Each row is a point on a landscape with many valleys, with its height.
A ball rolls from a point to whichever of its 2 nearest points has the largest drop for the distance, and stops where none of them is lower. Distance is the straight distance between rows; heights are no part of it.
(437): [95, 121, 118, 119, 85, 117, 84, 92, 127, 106, 76, 81, 89, 99, 124, 90, 90, 94, 110, 93, 93, 119, 107, 108, 115, 78, 109, 74, 77, 107, 95, 109, 81, 82, 75]  height 478
(1010): [137, 104, 86, 113, 101, 97, 107, 95, 110, 96, 94, 81, 103, 122, 127, 70, 63, 93, 129, 126, 64, 98, 112, 113, 102, 70, 96, 129, 67, 94, 83, 58, 97, 75, 120]  height 553
(111): [116, 95, 101, 123, 109, 91, 92, 92, 110, 109, 102, 116, 65, 95, 87, 112, 71, 96, 106, 94, 97, 104, 67, 135, 121, 96, 105, 87, 82, 113, 127, 87, 116, 140, 81]  height 143
(693): [125, 112, 110, 112, 113, 106, 91, 99, 76, 82, 102, 85, 113, 123, 111, 83, 96, 130, 94, 75, 93, 114, 113, 103, 115, 96, 95, 106, 106, 124, 126, 81, 89, 109, 101]  height 723
(1106): [86, 84, 119, 95, 105, 119, 85, 85, 75, 128, 97, 113, 117, 97, 81, 110, 100, 134, 86, 83, 113, 70, 88, 110, 106, 110, 80, 109, 106, 92, 99, 120, 94, 135, 59]  height 274
(283): [96, 120, 130, 92, 81, 126, 103, 118, 87, 128, 87, 89, 85, 105, 113, 112, 111, 135, 102, 99, 105, 82, 94, 87, 113, 76, 87, 71, 95, 90, 103, 92, 82, 94, 66]  height 657
(959): [104, 132, 70, 103, 91, 112, 73, 87, 77, 70, 90, 92, 99, 128, 89, 97, 105, 110, 107, 90, 114, 109, 90, 124, 127, 72, 95, 100, 78, 105, 100, 69, 119, 93, 74]  height 663
(834): [135, 64, 107, 82, 96, 55, 104, 108, 86, 106, 95, 139, 113, 89, 89, 116, 99, 118, 107, 86, 123, 78, 87, 99, 98, 115, 92, 104, 98, 106, 126, 111, 112, 122, 111]  height 209
(873): [124, 113, 100, 103, 93, 103, 106, 102, 86, 108, 119, 101, 51, 84, 108, 110, 100, 81, 93, 92, 101, 117, 87, 72, 101, 97, 87, 86, 92, 117, 133, 84, 123, 88, 85]  height 656
(255): [73, 83, 131, 94, 99, 78, 82, 105, 82, 126, 76, 118, 105, 74, 104, 99, 111, 126, 80, 97, 114, 86, 95, 89, 92, 121, 65, 107, 109, 106, 122, 133, 94, 131, 76]  height 253
(1178): [86, 111, 83, 81, 117, 120, 111, 98, 81, 122, 97, 104, 120, 102, 103, 82, 133, 102, 64, 123, 88, 102, 100, 77, 85, 100, 92, 101, 118, 90, 77, 114, 109, 66, 99]  height 554
(1045): [101, 63, 105, 134, 99, 104, 122, 80, 120, 98, 94, 102, 96, 116, 110, 89, 78, 73, 87, 122, 72, 106, 122, 106, 104, 95, 91, 121, 84, 106, 82, 66, 109, 96, 126]  height 564
(634): [75, 111, 73, 88, 130, 97, 101, 113, 102, 90, 123, 108, 123, 127, 75, 104, 114, 82, 97, 91, 128, 122, 85, 111, 95, 98, 101, 123, 100, 104, 100, 77, 111, 88, 131]  height 217
(1206): [114, 114, 99, 98, 114, 130, 123, 101, 100, 110, 133, 74, 108, 90, 124, 81, 105, 85, 95, 107, 64, 112, 91, 98, 101, 85, 92, 112, 109, 118, 106, 86, 121, 83, 107]  height 662
(516): [72, 96, 113, 91, 117, 115, 113, 115, 120, 72, 148, 94, 83, 62, 108, 105, 85, 80, 92, 82, 134, 121, 110, 90, 89, 119, 104, 106, 124, 121, 124, 98, 101, 132, 116]  height 118
(383): [76, 113, 112, 101, 77, 99, 74, 93, 121, 97, 79, 119, 96, 89, 99, 102, 87, 97, 106, 104, 126, 104, 110, 96, 127, 102, 120, 72, 65, 106, 96, 115, 77, 102, 67]  height 463
(701): [121, 110, 114, 76, 85, 138, 93, 111, 85, 89, 93, 99, 70, 87, 96, 106, 119, 137, 99, 110, 108, 69, 98, 124, 121, 85, 93, 85, 99, 93, 108, 88, 80, 120, 79]  height 646
(833): [138, 75, 103, 94, 99, 75, 93, 117, 101, 116, 106, 79, 90, 88, 107, 117, 55, 91, 119, 140, 64, 78, 84, 134, 102, 101, 91, 106, 81, 87, 123, 83, 101, 105, 123]  height 453
(230): [110, 87, 101, 90, 88, 92, 108, 118, 118, 100, 130, 86, 107, 83, 105, 117, 96, 68, 128, 88, 90, 82, 105, 100, 101, 112, 106, 104, 85, 99, 115, 114, 86, 80, 119]  height 284
(1070): [110, 85, 105, 69, 88, 73, 98, 107, 81, 86, 102, 138, 89, 90, 74, 121, 110, 97, 92, 87, 149, 71, 89, 107, 91, 125, 100, 115, 120, 102, 124, 122, 125, 144, 100]  height 189
(983): [118, 111, 81, 106, 103, 123, 95, 86, 135, 89, 79, 48, 89, 102, 105, 68, 97, 109, 104, 103, 75, 92, 106, 104, 92, 66, 115, 85, 114, 101, 74, 111, 98, 67, 83]  height 523
(149): [67, 95, 87, 107, 119, 113, 114, 94, 117, 72, 104, 82, 93, 93, 113, 105, 101, 115, 102, 75, 88, 98, 86, 115, 125, 82, 90, 85, 95, 114, 112, 86, 91, 126, 72]  height 505
(706): [123, 92, 97, 86, 101, 84, 90, 93, 97, 123, 99, 96, 113, 92, 110, 98, 61, 99, 106, 134, 73, 78, 86, 112, 122, 92, 94, 107, 79, 118, 124, 100, 108, 108, 95]  height 438
(123): [118, 80, 104, 85, 87, 86, 111, 98, 108, 125, 92, 116, 90, 99, 86, 110, 98, 100, 97, 110, 111, 69, 115, 57, 79, 120, 104, 97, 111, 103, 100, 107, 83, 84, 106]  height 323
(68): [96, 118, 70, 106, 112, 87, 101, 98, 122, 81, 95, 81, 127, 111, 124, 93, 112, 64, 86, 112, 99, 128, 107, 100, 96, 89, 96, 103, 96, 82, 81, 102, 127, 65, 128]  height 347
(83): [106, 119, 86, 113, 120, 100, 88, 102, 127, 101, 79, 76, 127, 104, 109, 73, 97, 89, 66, 108, 95, 122, 117, 69, 76, 116, 106, 92, 109, 88, 71, 118, 103, 48, 127]  height 389
(479): [97, 99, 99, 103, 87, 109, 97, 87, 140, 64, 82, 62, 95, 84, 127, 94, 108, 95, 94, 92, 64, 85, 116, 89, 90, 95, 99, 86, 108, 105, 70, 122, 84, 97, 91]  height 507
(110): [84, 84, 99, 97, 97, 119, 105, 85, 99, 68, 132, 79, 86, 93, 94, 81, 108, 99, 104, 93, 116, 86, 114, 115, 103, 91, 115, 85, 123, 116, 102, 107, 100, 122, 110]  height 627
(496): [80, 108, 102, 84, 82, 92, 77, 125, 86, 62, 119, 80, 108, 92, 88, 115, 117, 107, 116, 78, 129, 115, 110, 108, 91, 121, 119, 128, 118, 122, 109, 105, 114, 125, 105]  height 150
(300): [153, 93, 74, 97, 99, 83, 108, 110, 69, 117, 89, 117, 80, 92, 81, 103, 100, 116, 101, 121, 83, 87, 85, 102, 92, 109, 83, 95, 71, 61, 97, 89, 107, 90, 114]  height 613
(722): [46, 90, 122, 106, 114, 109, 103, 98, 119, 118, 91, 101, 82, 79, 110, 107, 110, 98, 72, 106, 113, 120, 93, 76, 90, 102, 81, 81, 92, 93, 89, 104, 79, 96, 103]  height 506
(1003): [107, 122, 79, 123, 93, 102, 89, 111, 73, 71, 105, 96, 113, 141, 84, 94, 120, 119, 98, 90, 125, 132, 115, 119, 117, 70, 98, 111, 109, 92, 106, 91, 116, 82, 84]  height 676
(800): [118, 111, 117, 101, 105, 117, 92, 101, 107, 114, 90, 99, 98, 103, 111, 96, 115, 141, 122, 90, 90, 93, 92, 95, 113, 58, 77, 87, 69, 92, 97, 79, 78, 73, 74]  height 669
(295): [97, 98, 80, 90, 138, 87, 100, 114, 106, 88, 93, 95, 148, 138, 75, 100, 109, 101, 101, 92, 112, 88, 90, 103, 82, 67, 104, 124, 104, 90, 89, 91, 101, 88, 121]  height 246
(1027): [77, 124, 96, 111, 104, 139, 110, 115, 73, 115, 104, 95, 80, 115, 89, 96, 117, 107, 91, 72, 114, 105, 95, 73, 86, 108, 123, 108, 106, 111, 113, 106, 86, 96, 70]  height 621
(1087): [75, 89, 108, 93, 107, 120, 112, 92, 89, 133, 95, 98, 80, 85, 96, 90, 111, 105, 69, 133, 93, 97, 101, 84, 96, 104, 81, 71, 105, 93, 87, 110, 94, 88, 92]  height 525
(637): [90, 116, 129, 107, 114, 94, 99, 125, 107, 113, 86, 91, 119, 107, 120, 120, 108, 130, 90, 73, 97, 110, 92, 81, 93, 108, 97, 84, 94, 104, 115, 111, 65, 115, 100]  height 743
(368): [84, 114, 109, 117, 101, 119, 111, 91, 99, 92, 79, 104, 104, 95, 122, 88, 117, 119, 89, 69, 105, 89, 107, 86, 100, 74, 116, 69, 114, 87, 91, 131, 64, 113, 69]  height 763
(997): [93, 82, 104, 113, 115, 80, 114, 94, 115, 102, 142, 126, 108, 86, 90, 123, 102, 106, 115, 56, 121, 111, 82, 122, 107, 108, 96, 106, 98, 107, 97, 76, 116, 137, 102]  height 598
(916): [81, 88, 100, 85, 118, 108, 121, 90, 145, 62, 136, 101, 110, 82, 109, 99, 100, 103, 110, 64, 139, 92, 100, 104, 94, 73, 105, 81, 118, 104, 88, 100, 99, 127, 103]  height 616
(901): [53, 91, 117, 98, 115, 100, 104, 111, 130, 112, 118, 92, 120, 84, 118, 120, 112, 86, 99, 83, 109, 141, 100, 73, 85, 98, 72, 111, 107, 102, 96, 112, 96, 76, 95]  height 484
(221): [75, 75, 78, 90, 81, 96, 125, 97, 104, 76, 127, 100, 78, 78, 115, 114, 129, 102, 108, 105, 107, 102, 117, 75, 96, 91, 92, 77, 121, 87, 113, 96, 102, 95, 99]  height 719
(968): [83, 113, 142, 95, 73, 115, 92, 120, 94, 112, 94, 116, 76, 96, 85, 128, 110, 116, 87, 98, 140, 100, 109, 93, 91, 118, 113, 91, 103, 108, 98, 112, 89, 128, 81]  height 790
(850): [116, 76, 93, 86, 74, 66, 93, 92, 121, 72, 80, 99, 70, 79, 118, 96, 91, 77, 111, 109, 90, 61, 105, 87, 111, 107, 93, 90, 104, 118, 120, 104, 119, 117, 115]  height 324
(630): [121, 106, 58, 85, 78, 73, 86, 89, 80, 110, 79, 97, 132, 121, 83, 88, 96, 91, 108, 132, 68, 73, 114, 109, 103, 122, 105, 116, 120, 82, 80, 98, 105, 84, 115]  height 400
(921): [137, 132, 78, 65, 92, 125, 92, 102, 89, 109, 80, 88, 88, 119, 108, 101, 84, 122, 109, 137, 97, 81, 84, 139, 105, 74, 105, 121, 93, 87, 92, 84, 103, 84, 89]  height 640
(805): [100, 89, 106, 93, 92, 129, 92, 100, 91, 66, 103, 68, 62, 78, 97, 87, 111, 127, 110, 111, 90, 82, 109, 119, 96, 100, 103, 80, 97, 107, 110, 106, 89, 118, 103]  height 638
(787): [109, 122, 119, 103, 116, 108, 84, 108, 91, 93, 95, 111, 129, 119, 100, 99, 115, 142, 93, 71, 132, 96, 92, 107, 111, 107, 106, 96, 94, 115, 108, 94, 81, 125, 87]  height 733
(541): [104, 119, 111, 102, 100, 100, 106, 105, 102, 100, 100, 123, 87, 123, 102, 131, 88, 96, 99, 103, 106, 120, 89, 132, 130, 86, 107, 97, 92, 124, 104, 72, 111, 130, 98]  height 162
(199): [85, 106, 118, 99, 91, 142, 89, 98, 68, 118, 92, 107, 97, 103, 77, 86, 119, 106, 73, 93, 125, 76, 102, 67, 68, 110, 98, 114, 114, 96, 87, 133, 87, 93, 73]  height 602
(924): [68, 101, 102, 97, 98, 115, 98, 106, 95, 95, 99, 97, 125, 107, 85, 96, 136, 105, 105, 92, 100, 112, 109, 114, 104, 81, 118, 116, 123, 117, 90, 127, 101, 90, 87]  height 443
(532): [85, 73, 98, 89, 109, 70, 100, 88, 117, 87, 115, 125, 98, 74, 91, 140, 116, 102, 103, 78, 107, 103, 74, 106, 91, 111, 75, 94, 112, 86, 101, 107, 123, 145, 109]  height 589
(820): [108, 91, 78, 90, 108, 73, 74, 70, 112, 51, 84, 76, 100, 115, 98, 92, 94, 95, 113, 86, 89, 66, 99, 113, 93, 112, 86, 107, 84, 88, 85, 92, 114, 109, 123]  height 362
(1060): [96, 86, 97, 82, 102, 87, 100, 87, 129, 95, 104, 105, 100, 75, 101, 137, 89, 86, 93, 102, 93, 92, 76, 111, 100, 111, 86, 66, 90, 82, 84, 98, 122, 118, 116]  height 580
(18): [99, 67, 134, 100, 102, 62, 87, 84, 108, 118, 91, 130, 120, 81, 115, 104, 101, 121, 112, 80, 102, 84, 88, 88, 103, 106, 79, 105, 87, 116, 119, 115, 94, 127, 88]  height 232
(1141): [150, 108, 106, 120, 88, 89, 89, 97, 86, 126, 96, 99, 89, 94, 114, 100, 78, 96, 95, 110, 70, 131, 93, 108, 91, 105, 95, 80, 88, 80, 71, 86, 99, 104, 102]  height 581
(926): [132, 89, 102, 116, 110, 82, 94, 104, 90, 102, 120, 114, 86, 92, 94, 110, 64, 69, 89, 93, 88, 115, 66, 119, 101, 112, 97, 111, 82, 112, 114, 84, 129, 137, 113]  height 124
(977): [100, 101, 118, 109, 102, 92, 100, 61, 102, 135, 76, 116, 108, 93, 119, 75, 73, 101, 86, 107, 107, 76, 103, 67, 107, 106, 92, 82, 91, 103, 92, 117, 79, 91, 78]  height 375
(503): [87, 102, 113, 122, 91, 113, 106, 81, 127, 82, 90, 72, 76, 90, 116, 108, 89, 93, 94, 83, 79, 109, 107, 91, 102, 101, 99, 90, 92, 113, 95, 104, 106, 113, 77]  height 493
(1100): [103, 111, 87, 96, 111, 109, 90, 109, 69, 70, 128, 61, 95, 120, 96, 81, 108, 104, 120, 93, 79, 84, 99, 110, 97, 115, 98, 120, 130, 104, 117, 84, 133, 89, 130]  height 698
(208): [111, 82, 107, 105, 101, 77, 88, 60, 105, 115, 74, 125, 82, 81, 104, 76, 73, 83, 82, 113, 90, 94, 91, 99, 107, 114, 91, 76, 94, 111, 120, 122, 109, 110, 80]  height 399
(703): [121, 108, 86, 111, 96, 110, 98, 76, 126, 82, 81, 62, 78, 122, 115, 69, 84, 97, 128, 115, 75, 87, 103, 132, 107, 68, 94, 108, 92, 86, 89, 80, 104, 75, 108]  height 539
(294): [57, 103, 110, 95, 106, 93, 93, 111, 114, 95, 109, 114, 138, 99, 107, 96, 132, 115, 107, 77, 118, 147, 115, 94, 99, 100, 98, 125, 117, 117, 104, 111, 97, 94, 98]  height 462
(880): [133, 86, 90, 103, 97, 72, 100, 112, 87, 120, 89, 102, 135, 105, 110, 81, 90, 108, 102, 128, 53, 99, 118, 86, 87, 106, 105, 111, 107, 85, 69, 88, 96, 84, 122]  height 371
(649): [110, 104, 87, 120, 103, 102, 121, 132, 120, 95, 115, 86, 126, 108, 121, 116, 70, 62, 114, 112, 71, 119, 90, 127, 116, 94, 105, 115, 76, 75, 99, 97, 100, 80, 132]  height 282
(797): [62, 113, 120, 88, 90, 109, 102, 110, 119, 79, 106, 115, 87, 90, 97, 116, 124, 124, 108, 87, 132, 97, 114, 100, 109, 91, 120, 92, 107, 133, 89, 86, 94, 138, 74]  height 782
(547): [121, 139, 84, 88, 116, 127, 108, 119, 76, 113, 137, 73, 90, 108, 106, 76, 89, 81, 92, 133, 80, 124, 83, 121, 107, 90, 101, 107, 106, 95, 102, 79, 126, 81, 118]  height 645
(848): [101, 83, 93, 95, 92, 89, 110, 120, 75, 84, 127, 99, 74, 95, 74, 121, 113, 111, 108, 83, 130, 102, 106, 98, 87, 129, 118, 114, 129, 94, 124, 106, 120, 127, 110]  height 169
(391): [84, 97, 112, 100, 93, 96, 68, 85, 94, 105, 102, 86, 110, 92, 93, 102, 98, 104, 99, 106, 83, 115, 93, 128, 102, 94, 81, 101, 78, 109, 80, 96, 107, 101, 92]  height 510
(463): [111, 101, 75, 93, 122, 77, 96, 121, 115, 97, 114, 96, 150, 118, 102, 80, 104, 84, 119, 110, 96, 82, 89, 121, 95, 65, 98, 115, 86, 78, 73, 84, 102, 54, 142]  height 283
(378): [122, 140, 79, 92, 93, 91, 65, 98, 100, 93, 80, 107, 120, 125, 101, 95, 81, 118, 115, 114, 94, 97, 84, 125, 118, 63, 98, 108, 63, 86, 84, 83, 115, 80, 78]  height 651
(919): [139, 97, 103, 113, 80, 73, 87, 106, 76, 122, 90, 121, 80, 93, 91, 112, 107, 107, 99, 90, 95, 115, 90, 96, 92, 117, 95, 82, 86, 80, 99, 110, 102, 98, 91]  height 596
(1146): [73, 116, 132, 124, 89, 98, 96, 105, 95, 118, 75, 112, 111, 86, 116, 93, 110, 112, 109, 57, 114, 96, 90, 75, 97, 113, 114, 76, 94, 93, 101, 136, 62, 109, 78]  height 753
(710): [89, 83, 86, 115, 103, 102, 96, 108, 93, 105, 99, 82, 96, 99, 88, 124, 99, 99, 100, 105, 56, 130, 99, 98, 99, 113, 87, 95, 93, 89, 97, 99, 102, 86, 104]  height 527
(889): [137, 116, 77, 82, 95, 125, 99, 107, 66, 130, 105, 93, 75, 96, 89, 95, 91, 107, 92, 141, 88, 90, 87, 109, 97, 102, 91, 104, 87, 85, 106, 86, 121, 90, 101]  height 628
(511): [143, 91, 116, 104, 88, 92, 110, 113, 67, 142, 72, 119, 101, 105, 107, 96, 83, 135, 114, 140, 56, 95, 109, 94, 96, 93, 101, 112, 105, 85, 80, 79, 77, 96, 92]  height 343
(1077): [127, 102, 82, 110, 99, 85, 105, 76, 119, 105, 82, 99, 99, 98, 104, 112, 63, 94, 102, 112, 72, 94, 83, 125, 103, 98, 99, 79, 86, 73, 66, 86, 110, 108, 111]  height 567
(8): [91, 109, 77, 77, 88, 119, 99, 100, 100, 98, 88, 115, 99, 91, 109, 92, 120, 94, 101, 121, 124, 76, 105, 98, 118, 97, 120, 84, 83, 104, 104, 126, 81, 96, 79]  height 444
(292): [117, 91, 103, 116, 92, 102, 102, 100, 79, 74, 123, 73, 80, 121, 102, 80, 94, 100, 117, 86, 84, 112, 121, 102, 114, 118, 105, 114, 105, 121, 137, 77, 111, 102, 110]  height 711
(1069): [69, 102, 84, 80, 128, 113, 93, 95, 85, 78, 109, 96, 108, 130, 62, 94, 108, 88, 76, 103, 129, 113, 99, 116, 74, 110, 122, 122, 129, 98, 91, 114, 109, 103, 123]  height 188
(108): [118, 86, 101, 96, 93, 93, 97, 65, 95, 126, 74, 128, 86, 91, 94, 80, 80, 93, 96, 144, 76, 73, 95, 114, 122, 82, 92, 96, 92, 117, 99, 91, 112, 106, 75]  height 420
(1071): [109, 101, 129, 91, 97, 89, 102, 102, 95, 106, 119, 99, 81, 89, 101, 116, 86, 78, 78, 116, 104, 121, 105, 90, 86, 133, 108, 106, 120, 122, 123, 115, 134, 107, 120]  height 63
(303): [94, 120, 94, 102, 91, 102, 103, 88, 112, 110, 76, 77, 110, 90, 109, 67, 106, 106, 74, 99, 98, 108, 127, 54, 68, 120, 97, 83, 126, 87, 75, 133, 85, 76, 96]  height 425
(1202): [121, 114, 93, 108, 97, 80, 89, 103, 93, 75, 104, 105, 96, 116, 100, 115, 87, 82, 128, 95, 107, 110, 92, 146, 125, 105, 111, 93, 83, 91, 107, 89, 110, 111, 126]  height 182
(373): [100, 95, 89, 90, 76, 76, 77, 68, 112, 50, 87, 81, 92, 95, 102, 105, 90, 108, 111, 95, 101, 65, 116, 77, 96, 106, 88, 84, 93, 108, 94, 101, 114, 122, 88]  height 344
(1116): [85, 98, 116, 115, 87, 107, 79, 89, 75, 150, 72, 104, 117, 113, 81, 102, 88, 131, 96, 115, 87, 81, 93, 107, 112, 100, 88, 102, 95, 84, 89, 113, 75, 105, 57]  height 294
(493): [74, 74, 104, 112, 111, 109, 114, 85, 95, 108, 129, 123, 87, 89, 98, 101, 129, 100, 108, 97, 105, 116, 108, 100, 115, 84, 87, 94, 101, 94, 102, 81, 102, 92, 95]  height 702
(264): [109, 85, 136, 111, 77, 81, 106, 84, 86, 156, 59, 132, 97, 83, 98, 66, 94, 99, 77, 125, 100, 64, 108, 84, 101, 115, 88, 89, 121, 81, 96, 117, 78, 97, 85]  height 346
(590): [93, 118, 85, 120, 116, 103, 94, 127, 91, 80, 128, 87, 128, 115, 90, 111, 121, 130, 101, 81, 135, 138, 114, 114, 141, 78, 95, 117, 133, 109, 122, 67, 101, 95, 78]  height 689
(33): [84, 94, 100, 125, 94, 116, 111, 102, 76, 107, 116, 97, 72, 102, 97, 104, 105, 104, 89, 85, 112, 128, 104, 63, 93, 119, 100, 87, 105, 103, 141, 100, 101, 100, 78]  height 637
(423): [96, 117, 115, 95, 105, 130, 92, 100, 64, 126, 95, 116, 138, 107, 90, 86, 122, 116, 71, 104, 111, 115, 103, 87, 70, 118, 90, 118, 125, 87, 87, 122, 105, 86, 97]  height 582
(991): [107, 115, 64, 89, 108, 113, 112, 94, 93, 86, 108, 63, 91, 100, 109, 79, 107, 89, 100, 114, 68, 94, 102, 88, 84, 116, 98, 104, 110, 100, 103, 112, 126, 80, 120]  height 681
(749): [103, 86, 92, 100, 88, 82, 121, 99, 111, 125, 75, 121, 93, 98, 79, 105, 103, 81, 91, 129, 91, 109, 122, 69, 77, 147, 116, 99, 122, 87, 83, 101, 92, 64, 130]  height 358
(433): [97, 121, 76, 123, 111, 81, 113, 122, 128, 74, 113, 91, 123, 133, 123, 106, 88, 39, 119, 92, 105, 108, 94, 121, 112, 82, 102, 122, 92, 78, 95, 93, 121, 74, 142]  height 309
(1153): [97, 104, 133, 107, 113, 120, 128, 132, 91, 139, 132, 125, 111, 97, 94, 93, 125, 101, 108, 87, 104, 120, 85, 98, 95, 97, 113, 116, 107, 116, 105, 87, 84, 91, 106]  height 257
(106): [73, 105, 103, 103, 96, 118, 108, 111, 101, 63, 89, 107, 100, 114, 101, 95, 130, 123, 95, 79, 134, 92, 132, 80, 93, 65, 119, 83, 113, 103, 99, 102, 74, 114, 82]  height 773
(103): [115, 102, 106, 107, 111, 79, 95, 89, 93, 116, 92, 108, 107, 105, 105, 114, 64, 68, 79, 116, 79, 117, 100, 102, 86, 125, 103, 118, 101, 114, 100, 101, 121, 111, 123]  height 96
(314): [107, 78, 100, 89, 90, 91, 116, 94, 144, 73, 89, 76, 98, 91, 115, 117, 86, 77, 131, 93, 77, 57, 105, 102, 114, 98, 106, 110, 83, 112, 105, 107, 93, 97, 106]  height 303
(714): [98, 88, 100, 110, 136, 99, 119, 77, 131, 71, 128, 113, 125, 89, 113, 104, 96, 93, 106, 46, 108, 96, 81, 110, 97, 93, 86, 100, 97, 100, 88, 87, 105, 127, 111]  height 607
(811): [111, 103, 110, 110, 123, 104, 123, 119, 102, 142, 121, 120, 113, 114, 94, 107, 75, 95, 114, 98, 95, 122, 84, 101, 103, 86, 125, 115, 80, 99, 103, 79, 77, 99, 108]  height 230
(1072): [104, 79, 109, 121, 87, 93, 97, 91, 72, 149, 65, 129, 116, 115, 86, 86, 102, 116, 91, 126, 71, 86, 117, 86, 104, 116, 98, 108, 107, 84, 86, 107, 74, 86, 86]  height 317
(1073): [88, 99, 81, 85, 114, 107, 100, 93, 110, 77, 96, 109, 84, 99, 73, 98, 109, 80, 99, 85, 139, 109, 102, 103, 68, 116, 127, 94, 105, 92, 86, 120, 95, 113, 125]  height 163
(770): [77, 102, 113, 121, 116, 110, 93, 108, 103, 112, 125, 104, 107, 96, 112, 90, 116, 129, 105, 81, 104, 118, 103, 91, 123, 62, 69, 84, 90, 108, 108, 68, 86, 74, 79]  height 685
(137): [80, 91, 109, 84, 115, 108, 115, 103, 108, 90, 121, 86, 78, 90, 95, 112, 86, 66, 82, 118, 118, 111, 97, 100, 110, 121, 102, 105, 102, 131, 138, 92, 113, 125, 113]  height 94
(707): [118, 87, 135, 101, 106, 107, 142, 107, 110, 115, 117, 114, 98, 96, 102, 120, 115, 98, 101, 87, 105, 98, 101, 74, 89, 96, 110, 89, 108, 113, 103, 100, 85, 95, 119]  height 288
(724): [88, 78, 81, 118, 99, 83, 113, 94, 110, 93, 97, 92, 94, 125, 98, 114, 84, 79, 102, 132, 63, 115, 108, 106, 97, 108, 97, 111, 102, 81, 77, 75, 114, 71, 122]  height 546
(803): [96, 90, 106, 103, 119, 112, 126, 122, 129, 123, 114, 86, 126, 99, 111, 102, 83, 76, 117, 96, 68, 107, 101, 108, 112, 89, 115, 121, 75, 105, 112, 110, 76, 73, 115]  height 256
(790): [85, 96, 65, 91, 84, 82, 116, 94, 86, 101, 74, 118, 119, 126, 71, 100, 111, 78, 111, 122, 91, 96, 117, 85, 93, 120, 132, 113, 122, 83, 86, 116, 93, 71, 117]  height 393
(827): [85, 119, 75, 85, 75, 107, 100, 109, 91, 89, 93, 104, 106, 106, 86, 86, 125, 74, 101, 118, 117, 96, 115, 110, 102, 100, 133, 106, 120, 102, 81, 136, 101, 73, 110]  height 421
(278): [99, 128, 91, 78, 84, 91, 76, 102, 83, 76, 100, 104, 106, 118, 87, 118, 108, 80, 118, 89, 136, 90, 98, 113, 110, 114, 117, 115, 96, 109, 109, 107, 119, 113, 102]  height 170
(623): [93, 89, 112, 84, 61, 101, 75, 113, 89, 106, 99, 131, 68, 68, 78, 106, 107, 101, 90, 102, 142, 87, 111, 71, 71, 129, 103, 109, 105, 94, 108, 141, 97, 112, 85]  height 801
(911): [63, 95, 99, 91, 117, 109, 111, 102, 126, 60, 113, 113, 84, 84, 102, 103, 95, 97, 97, 77, 152, 129, 119, 78, 76, 110, 125, 107, 101, 114, 117, 109, 75, 125, 116]  height 139

For each start below, name the point where the ball stops.
(833): (496)
(295): (1071)
(959): (1077)
(797): (1077)
(800): (1077)
(630): (496)
(1100): (1077)
